Each row is a point on a tangle of strands that fork, close into loops and nearly touch. The rows are in no order.
Two points are linked if the straight distance between their rows is under 109.
bimem: [-3,-40,-14,52,-33,-31,-23,15,-5,12,-11,31,10,-3,-27,50,18,2,-9,28,-28,5]
Mufi: [4,6,16,-30,16,-23,6,-62,33,-7,25,-59,-37,1,23,-41,-19,11,4,12,-1,67]
miz: [-9,-6,24,17,14,-4,11,2,-10,7,-4,45,-23,-12,-44,4,-34,-5,-21,-16,7,46]
dabel: [3,52,12,14,-23,4,1,9,-41,-32,0,-21,65,-6,-24,-23,1,-34,-9,-40,7,26]
Busas: [18,35,33,3,3,19,-3,2,-22,29,-20,36,-16,-13,37,-29,-21,44,-14,33,-1,24]
nodid: [16,3,7,-20,12,-9,9,-34,-16,-21,22,-50,-7,24,-14,-25,0,-36,30,14,1,59]
Tana: [38,-73,-14,22,9,19,-20,5,14,10,-28,4,3,16,-38,44,-61,9,-9,-3,0,-47]
Pove: [23,11,-7,23,-22,12,-15,-28,-31,11,25,-41,38,-25,-1,0,63,-24,19,-18,9,-21]
ziki: [-16,-31,9,-13,21,4,-16,-1,10,-26,27,-4,-3,16,31,54,-32,2,22,-28,48,-4]
Disu: [41,-63,-22,20,-2,0,-19,-28,29,36,-36,-17,2,13,-27,56,-3,24,20,13,-24,-38]
ninug: [-11,19,-15,24,29,-14,12,15,-21,-27,9,-31,0,-1,13,12,24,14,54,6,44,-16]
gepe: [-4,-21,13,-29,5,11,10,-15,13,-17,-19,1,-68,-44,56,18,-75,1,6,-2,-29,11]
tarer: [-47,6,51,-17,11,11,3,-10,37,16,47,16,-32,-53,14,-22,-30,41,-6,-16,-6,1]
Gis: [-16,16,-1,-26,-17,19,1,3,16,6,1,26,-26,-24,38,-33,34,11,-30,-11,-22,-44]
seno: [44,10,3,4,-25,13,-10,20,12,-14,-17,26,-11,-20,24,-9,68,11,-6,-20,-25,-33]
Seg: [7,9,-6,49,8,-8,-27,-38,7,-25,-46,16,23,1,-43,-15,35,-21,30,-32,42,21]
bogif: [30,-8,-63,13,19,-8,-5,-9,-31,49,-22,-17,-27,31,-11,20,2,15,0,19,0,-22]
Zapil: [6,-20,-23,30,-31,-4,5,-11,-41,12,22,27,-16,2,-18,48,5,-3,20,20,-37,38]
zak: [32,28,-28,-13,-17,-3,-6,20,-40,12,9,3,39,11,-42,-18,-27,24,11,9,-5,11]
Tifi: [-29,-10,-12,13,-39,-28,-18,3,-24,18,-31,7,26,-39,-37,37,2,45,23,4,-23,-4]
kabo: [-27,-25,3,61,-4,-15,-3,55,-31,14,-15,-23,27,21,-24,41,-4,16,-29,1,-14,-47]
gom: [12,11,-30,-34,-16,13,-27,-25,4,-23,-1,-16,50,-15,-26,-3,20,-38,-29,35,-7,48]
Kemo: [2,-26,9,4,-52,0,-12,14,-37,-28,13,1,16,-34,-5,-46,66,-11,-7,12,-7,-5]
suduv: [40,0,7,21,-33,19,-16,0,-2,-17,-51,43,-9,39,-14,19,-25,3,17,-34,-48,-3]
tudo: [27,-1,-14,-40,3,29,-2,0,-2,1,18,-8,-11,12,-13,41,-25,14,-21,-3,-33,-9]
risid: [-60,17,37,5,-25,19,-4,-31,-22,34,31,3,-16,12,7,4,-14,0,-37,-33,-7,16]
sur: [18,-2,43,31,22,-2,-1,-20,20,-2,15,8,-37,7,-6,-32,8,-3,-20,-25,14,60]
lakag: [39,48,-11,3,20,22,14,-11,-8,26,-34,-29,10,-21,-33,-32,52,-6,-8,-8,-14,-19]
rolik: [3,-33,-1,-10,39,-21,7,37,-18,1,-1,20,-17,14,-23,-21,-40,4,-17,-28,48,24]
ligat: [-48,12,14,-29,28,-3,9,-13,15,-23,25,-30,33,5,1,-3,-3,-14,-12,35,39,40]
Ger: [43,-2,-26,-27,25,33,6,11,25,-9,-11,-10,-19,19,-37,3,17,12,-9,13,-26,-43]
supu: [-29,-9,18,-42,13,-12,-6,15,-3,6,38,-12,-45,-42,31,-5,-23,21,-34,-38,7,30]
ripo: [30,-24,17,26,-34,12,-30,19,15,16,-29,8,11,-31,-4,11,49,40,4,24,-38,-54]
Vupap: [-1,-51,-4,18,11,11,-11,49,-13,-8,-4,-37,1,6,-40,51,-51,24,-27,16,-25,-46]
Mebap: [9,-32,-15,-4,23,7,18,1,6,25,0,-17,35,-27,-58,41,-19,23,9,35,6,4]
zekil: [-9,-35,-9,-1,-16,-22,-28,-38,27,-23,6,33,-20,33,20,-30,19,-44,22,-20,39,21]
zofal: [-16,50,-4,11,9,12,-6,18,-16,-35,14,14,-23,15,-39,-32,21,38,17,19,-1,-15]
bor: [25,-10,2,-6,-7,-16,28,33,8,-52,-32,-3,40,-29,-6,15,42,-53,-12,16,-12,22]
fafe: [48,-27,-35,7,-1,-24,-31,4,14,12,-17,-62,34,12,-11,46,30,9,27,10,-16,-40]
maz: [12,69,5,-29,7,-16,6,10,32,-56,31,4,40,-6,26,-24,-12,-21,25,2,5,24]
Seduf: [21,-7,-34,7,-4,-1,-14,4,-31,6,-34,-30,-27,4,7,39,21,17,-19,-34,9,4]
tated: [17,15,3,-11,35,-6,22,-38,44,2,51,-13,7,17,-8,-43,3,-16,48,21,37,-6]
lesof: [22,-21,37,-5,-19,50,-34,1,3,-18,-15,25,-8,-5,31,15,-63,31,-21,-4,5,-23]
Togug: [15,39,-11,11,8,-2,-16,-15,4,-33,-11,-11,16,11,15,16,28,9,20,30,26,16]
mel: [-34,21,-46,-18,10,-22,-5,4,17,1,-33,12,0,-2,30,59,-3,19,17,-10,24,-16]
Logat: [52,-17,-33,10,2,-2,-27,21,-18,15,26,-1,42,-5,-58,12,11,24,-2,44,8,0]
Kizib: [18,33,-1,-19,-5,19,3,18,16,18,-13,24,42,-39,18,24,-9,62,-6,22,-3,-36]
suv: [27,13,-15,-10,-17,1,7,0,-39,-18,-5,-22,39,-16,-39,-40,16,-52,-41,-1,-17,54]
fevu: [1,49,1,38,34,-16,15,-11,14,13,20,-30,-12,53,32,-55,22,-62,-29,8,16,-7]
vot: [-4,41,16,-5,35,16,31,-34,9,44,-16,-33,-13,15,-10,-19,11,-3,8,-29,-1,-14]
Vumun: [-12,-4,7,-7,13,-2,31,28,-41,4,16,-50,33,-7,-56,19,5,3,21,-25,-7,-39]
raf: [19,-28,-5,6,-28,-10,1,57,-54,-27,6,21,-27,6,48,-8,-10,-1,19,0,-6,-8]
poto: [-3,-8,9,-4,-3,-42,15,-39,36,18,61,-16,-27,16,43,-42,-25,-6,34,-13,-4,41]
lefan: [-18,46,-7,-11,26,2,-6,-13,25,-65,46,-30,18,2,8,-6,23,-31,8,19,24,9]
miv: [6,-14,-36,15,-6,7,6,-21,8,31,-41,20,-36,35,-2,13,13,-14,-23,37,-18,-4]
Zuvu: [-44,-16,22,34,-25,22,-7,-31,-33,24,7,1,-5,51,-18,-2,-3,-17,7,-20,0,-17]
dakor: [-8,9,-2,2,27,-20,21,6,66,12,3,18,-10,37,41,-41,11,-52,-32,12,13,6]
nuv: [-10,-48,-15,-14,4,11,-19,40,-34,17,23,18,-16,9,-3,-26,-18,13,-44,-9,35,-14]
Bine: [7,6,-13,31,-24,-21,1,21,12,-16,-26,3,48,-37,-10,48,52,-19,1,43,-28,10]
zizol: [53,-8,4,9,-48,26,8,-21,-3,19,-7,22,14,35,16,14,-11,-3,42,12,-49,-20]
Divur: [-11,-17,-6,-16,-30,-7,14,44,-49,-10,-11,0,17,9,-2,-6,-39,14,14,9,-22,-18]
vido: [9,-28,15,29,-20,-1,25,-13,-53,-1,41,-19,-19,-7,-18,16,37,-7,44,-1,-16,18]
Lamut: [46,-21,-48,-3,-24,-19,-18,12,0,-22,-43,12,26,-32,-21,-23,63,-50,-10,7,-7,9]
sep: [33,-10,-16,1,-10,24,-10,29,16,30,-45,15,13,-24,18,39,1,44,-31,31,-44,-43]
sapet: [-45,43,-11,24,29,-8,-1,-50,28,27,-31,-3,35,1,-22,2,2,-35,-19,-15,40,25]
tizi: [-42,15,-39,9,19,-11,-7,-2,23,26,-38,4,37,7,-9,30,17,-11,-35,14,41,-20]
zad: [-8,-15,-20,10,31,-3,19,12,-21,-10,38,-5,-40,39,-36,23,13,-14,-9,28,10,2]
vam: [21,54,17,-41,0,8,10,5,31,-8,12,20,27,0,39,5,-25,31,19,21,-16,-1]
vupul: [-33,-15,-2,22,26,14,-9,-19,-23,-10,27,-17,-48,28,15,49,-11,20,-1,3,19,5]
Kuga: [23,-8,22,-2,-10,29,33,-9,-1,19,-31,-10,-8,46,43,29,-39,-13,13,17,-32,-20]
Vuge: [-21,48,21,10,35,-28,17,-14,37,32,34,-41,14,39,33,-60,-24,-3,-27,-6,25,10]
Gezil: [21,21,-45,16,-29,-3,-17,-1,-37,-15,-5,-24,44,-54,-3,-39,59,-30,-2,10,-20,-16]
kif: [-15,-11,30,-13,2,1,5,-34,17,10,57,5,-14,15,13,-16,-22,14,62,-3,15,-5]
Mogok: [-54,15,-15,-50,26,-28,2,10,21,4,52,-32,-12,4,21,19,-18,3,-27,-9,24,20]
mubo: [-24,-4,-4,-3,-23,-7,-4,-16,-18,13,40,-5,3,-13,7,-12,51,-18,16,-49,23,-19]
Vadi: [15,-34,26,-9,-20,39,3,13,20,-21,-12,49,-7,-45,34,23,-60,2,-4,44,-23,-23]
zege: [-33,32,22,-10,-6,-29,14,9,15,-14,60,-2,-18,-33,31,-64,6,-1,-18,35,0,31]
soro: [1,8,-16,21,29,14,-11,4,-15,-17,3,-8,-32,58,-30,-22,10,25,-1,57,21,-15]
Kife: [2,16,-1,17,13,-22,-2,26,3,-7,24,51,-43,32,24,-38,-29,21,15,41,19,12]
bota: [-16,-14,-14,-34,-31,7,5,7,-11,-2,-44,12,14,-2,-26,-17,-7,0,-17,3,-54,-21]
Sof: [8,4,44,11,17,1,11,-28,-13,23,-7,-30,-21,16,-17,-62,6,-25,-1,-55,10,22]
likel: [22,-46,20,-15,-5,3,11,-6,-15,13,38,1,-20,-34,-7,15,19,-22,34,-51,5,4]
golor: [8,5,10,-8,1,-13,3,-1,-10,-13,-35,42,-47,-39,30,10,-48,24,40,-13,-24,38]
filem: [8,2,2,-8,29,5,10,7,5,44,-14,4,-18,11,26,-12,-15,20,13,-21,25,-41]
dom: [-2,-22,-13,-32,-12,9,12,-29,20,12,-28,-7,41,-21,-31,9,7,-9,-10,36,-22,5]
fideb: [-21,-32,10,30,-23,18,-11,28,-9,7,-6,4,-3,8,-14,1,13,27,2,-8,-17,-79]
buver: [-26,-27,31,-10,-23,33,25,-1,-1,-7,48,15,3,-9,6,16,21,-15,-9,26,-23,-13]
Vip: [11,14,-15,21,0,2,-23,23,-14,-29,-56,6,-20,29,-15,25,-6,35,4,-19,-13,-5]
Fidu: [-23,29,20,2,10,12,37,33,-16,15,-16,-21,29,-17,-7,17,7,7,-5,-54,-17,-43]
pela: [47,-14,-32,-19,12,1,0,29,6,-22,-12,9,6,26,-39,-27,26,-36,-12,2,-3,-10]
Ramup: [16,-8,18,0,20,-12,0,-17,42,26,-3,35,-56,-1,23,-42,-11,14,0,-27,0,9]
Fetup: [-15,20,13,2,46,-34,9,-27,74,-8,27,-23,30,-1,13,-67,-23,-35,13,-10,36,17]
lunir: [-9,2,11,14,11,2,-26,-59,24,19,-33,8,24,-19,0,2,27,0,3,-38,62,23]
tas: [-48,35,13,-19,8,-12,1,-8,7,-34,14,-2,-56,-12,-11,-37,6,28,8,14,-13,30]
zasom: [-25,-15,-12,-35,-15,15,19,4,-7,6,-2,-4,-45,-16,18,48,-51,-17,-1,-24,-57,-18]
sif: [10,8,-9,2,-15,-16,22,9,-12,25,-51,33,13,-36,-9,22,-11,22,26,-10,-11,20]
kaven: [17,-24,35,-26,0,24,-22,5,22,-31,12,2,-21,13,69,19,-55,10,-9,-54,23,1]
gupa: [-15,11,-11,28,-26,-16,-31,36,-5,-38,-48,40,7,36,23,2,17,15,-11,-9,20,-14]
lur: [-35,69,23,20,3,-22,3,-41,14,8,8,-8,28,9,1,-15,-4,-33,21,-53,32,27]
Fisap: [-14,26,25,-22,-3,10,19,51,6,2,-22,28,15,-18,19,15,-30,-7,-37,-56,-14,-5]
Lole: [-15,-9,42,-19,-8,31,22,-8,13,-17,-5,-10,19,57,17,3,-41,-26,-23,9,-19,-9]
Tavis: [-10,-1,44,-38,14,5,26,-15,54,0,-3,-15,22,21,36,-24,-1,-43,-29,-5,-9,0]
Tebis: [5,24,-7,7,22,-12,-12,3,-1,15,-1,38,-2,-5,27,-21,-18,42,-13,63,50,50]
mopep: [-4,-15,-21,11,11,-10,11,22,-47,19,13,-46,8,-10,-3,20,14,39,46,9,9,-47]
difub: [-9,0,13,-12,-26,-15,13,18,-27,13,29,31,-6,-46,29,-58,31,-27,-19,5,11,23]
zape: [-49,-33,-26,6,-8,1,-27,3,-6,1,-20,37,-36,-41,-36,35,-11,34,-5,3,2,-13]
pigu: [-47,-30,29,-8,-11,16,6,12,-37,27,26,-5,-37,-22,42,12,-42,-6,-53,-22,-1,8]
vona: [-28,9,-18,12,-5,-32,-30,13,9,-27,-1,45,-45,37,20,-21,-2,-4,14,-29,22,15]
zan: [-15,-5,38,-37,26,19,56,1,-4,5,29,-31,12,-22,-8,0,-3,-15,-4,37,-3,11]
Fonur: [20,3,-57,-9,-2,-17,-25,-15,9,-4,11,-45,35,-19,-29,64,30,5,27,14,-16,11]
lemov: [3,-8,11,11,-19,-4,-23,-20,25,-38,-22,50,31,6,-24,-40,32,-45,1,-1,21,26]

A piece is two or more points that can be reached from each other along the links. Count, over all rows, the pieces, the separate loops (a circle has one, a figure eight two, a Y none), the forks (points with three links) and the tips (points with one).
pieces => 5
loops => 4
forks => 15
tips => 17

How many points has the smallest loop of links through each point below? Write 0 if it is on no loop.
Zapil => 10
dom => 6
Tavis => 0
gepe => 12
Ramup => 5
